Each row is a point on a landscape with many valleys, with its height.
From any point a ball rolls to the lowest of the 3 points nearest to it. It stops when none of these is lower. Distance is the straight distance between rows; heights are no part of it.
Baf (h 0.81): [91,136,102,100,111,83,115,128,67,105]
mif (h 2.75): [87,144,94,97,109,44,112,123,93,143]
pubor (h 4.65): [70,112,85,102,125,59,94,82,147,145]
tisak (h 3.99): [83,102,104,78,116,96,92,74,141,114]
mab (h 4.12): [100,116,102,104,116,88,108,127,70,91]
lop (h 4.22): [118,74,105,102,72,158,116,107,75,57]
zegin (h 1.89): [68,142,82,95,119,35,95,113,109,158]
budu (h 5.53): [67,113,87,102,122,69,88,75,163,153]
Nefe (h 5.46): [109,90,110,97,84,115,84,98,100,78]
duf (h 3.72): [124,89,101,108,66,139,105,108,70,74]
velu (h 4.39): [112,59,114,109,87,137,96,90,111,70]
safod (h 5.41): [98,80,111,91,106,108,82,77,133,80]
bure (h 2.21): [118,99,88,113,92,106,107,121,45,73]
lano (h 2.85): [85,111,98,93,121,82,100,83,134,132]
novez (h 1.92): [115,102,96,115,105,99,102,116,65,85]
dudok (h 3.87): [105,69,113,100,95,114,81,72,140,79]
tatov (h 3.41): [101,76,116,93,93,111,87,87,118,75]
nare (h 1.34): [105,67,115,101,95,115,84,84,129,76]
bof (h 3.12): [116,90,108,103,77,126,94,106,83,80]
dudor (h 4.11): [80,114,93,96,127,62,112,100,120,131]
Toka (h 3.14): [117,87,103,102,69,138,100,108,78,77]
Fimut (h 2.55): [129,98,94,113,84,116,100,110,60,83]
vibi (h 1.88): [127,51,113,101,84,166,97,79,109,70]
num (h 3.01): [106,109,102,101,117,87,104,114,82,98]
siper (h 3.45): [65,123,85,94,119,46,106,109,120,141]
rilu (h 5.52): [136,90,90,116,71,130,124,111,46,70]
lese (h 5.14): [91,79,109,80,110,100,85,70,144,85]
rof (h 4.93): [109,64,109,104,84,136,95,95,103,65]
kon (h 5.23): [55,115,79,107,128,41,84,87,151,149]
tilu (h 1.18): [128,95,94,115,74,126,106,110,61,78]
fid (h 6.30): [59,118,81,107,130,50,73,73,173,154]
Sitoz (h 3.65): [106,106,107,99,119,90,97,99,98,104]
Zaf (h 2.16): [86,118,104,97,121,72,115,118,96,112]
Devol (h 3.76): [116,79,103,104,69,148,109,103,75,66]
Subob (h 4.49): [89,139,98,103,108,61,118,130,82,134]
Dud (h 1.52): [108,76,112,104,82,121,90,99,102,73]
mamap (h 4.38): [120,51,119,93,79,181,90,71,116,67]
sege (h 4.45): [71,109,100,82,117,93,91,74,153,126]
Logu (h 4.87): [117,60,106,105,82,153,108,99,85,61]
Mima (h 2.67): [121,98,100,106,87,111,95,109,71,85]
Zinum (h 1.69): [73,139,82,95,114,41,102,115,105,150]
boso (h 3.51): [74,118,97,99,119,62,118,107,107,125]
Voboz (h 3.50): [83,110,105,81,117,94,91,78,140,128]
nup (h 1.66): [96,107,103,92,127,81,102,90,113,118]
Riko (h 2.57): [110,107,97,101,116,94,105,112,75,93]
vot (h 1.61): [115,107,95,112,102,99,103,119,55,80]
dif (h 3.19): [129,92,87,119,80,116,109,115,44,76]
sileg (h 4.25): [139,93,95,109,62,155,130,109,35,63]
mebo (h 0.68): [78,145,81,99,118,29,97,113,98,159]
kose (h 2.78): [124,94,101,109,76,130,99,105,73,81]
kuda (h 4.54): [72,110,88,99,123,56,103,91,138,139]
tir (h 4.64): [113,102,106,95,100,103,87,94,97,94]
pado (h 3.40): [95,122,102,97,122,81,115,119,83,103]
nez (h 4.46): [87,101,109,80,111,99,86,78,137,98]
zelom (h 5.65): [129,91,96,111,65,141,115,109,55,73]
nimu (h 4.31): [76,131,99,95,111,60,116,118,103,128]
buleb (h 4.47): [86,133,103,99,110,70,116,123,85,121]
beka (h 2.84): [117,99,102,103,98,109,87,102,82,92]
sisu (h 3.47): [113,78,108,107,70,144,101,108,80,66]
nifa (h 6.89): [100,96,112,87,95,108,84,91,110,89]
nodur (h 5.13): [57,131,83,99,124,34,92,104,130,148]
ludeg (h 1.42): [133,88,94,105,62,150,121,111,49,66]
peb (h 5.85): [131,53,105,102,82,168,104,88,94,59]
Pel (h 3.38): [81,137,97,94,108,51,112,122,95,137]
Sefe (h 3.78): [77,110,92,92,125,77,92,81,147,140]
Noka (h 5.04): [90,96,111,82,104,101,87,81,123,95]
lur (h 2.99): [114,59,119,104,90,132,85,79,129,79]

Call two points neighbours if one is among the 3 nearest of the other. Go from one point of each pair to the other, from neighbour to neighbour, staying as low as possible. Name the highest point that can't be avoided.
vot and mebo: dudor
Baf and vot: pado
vibi and ludeg: rilu
nup and kose: Sitoz
vibi and nare: velu
vot and tilu: Fimut

For each start below, name every point that the ball comes to, in order.
mif: Zinum > mebo
nifa: tir > beka > Mima > Fimut > tilu
Riko: novez > vot
nodur: zegin > mebo
bof: Mima > Fimut > tilu
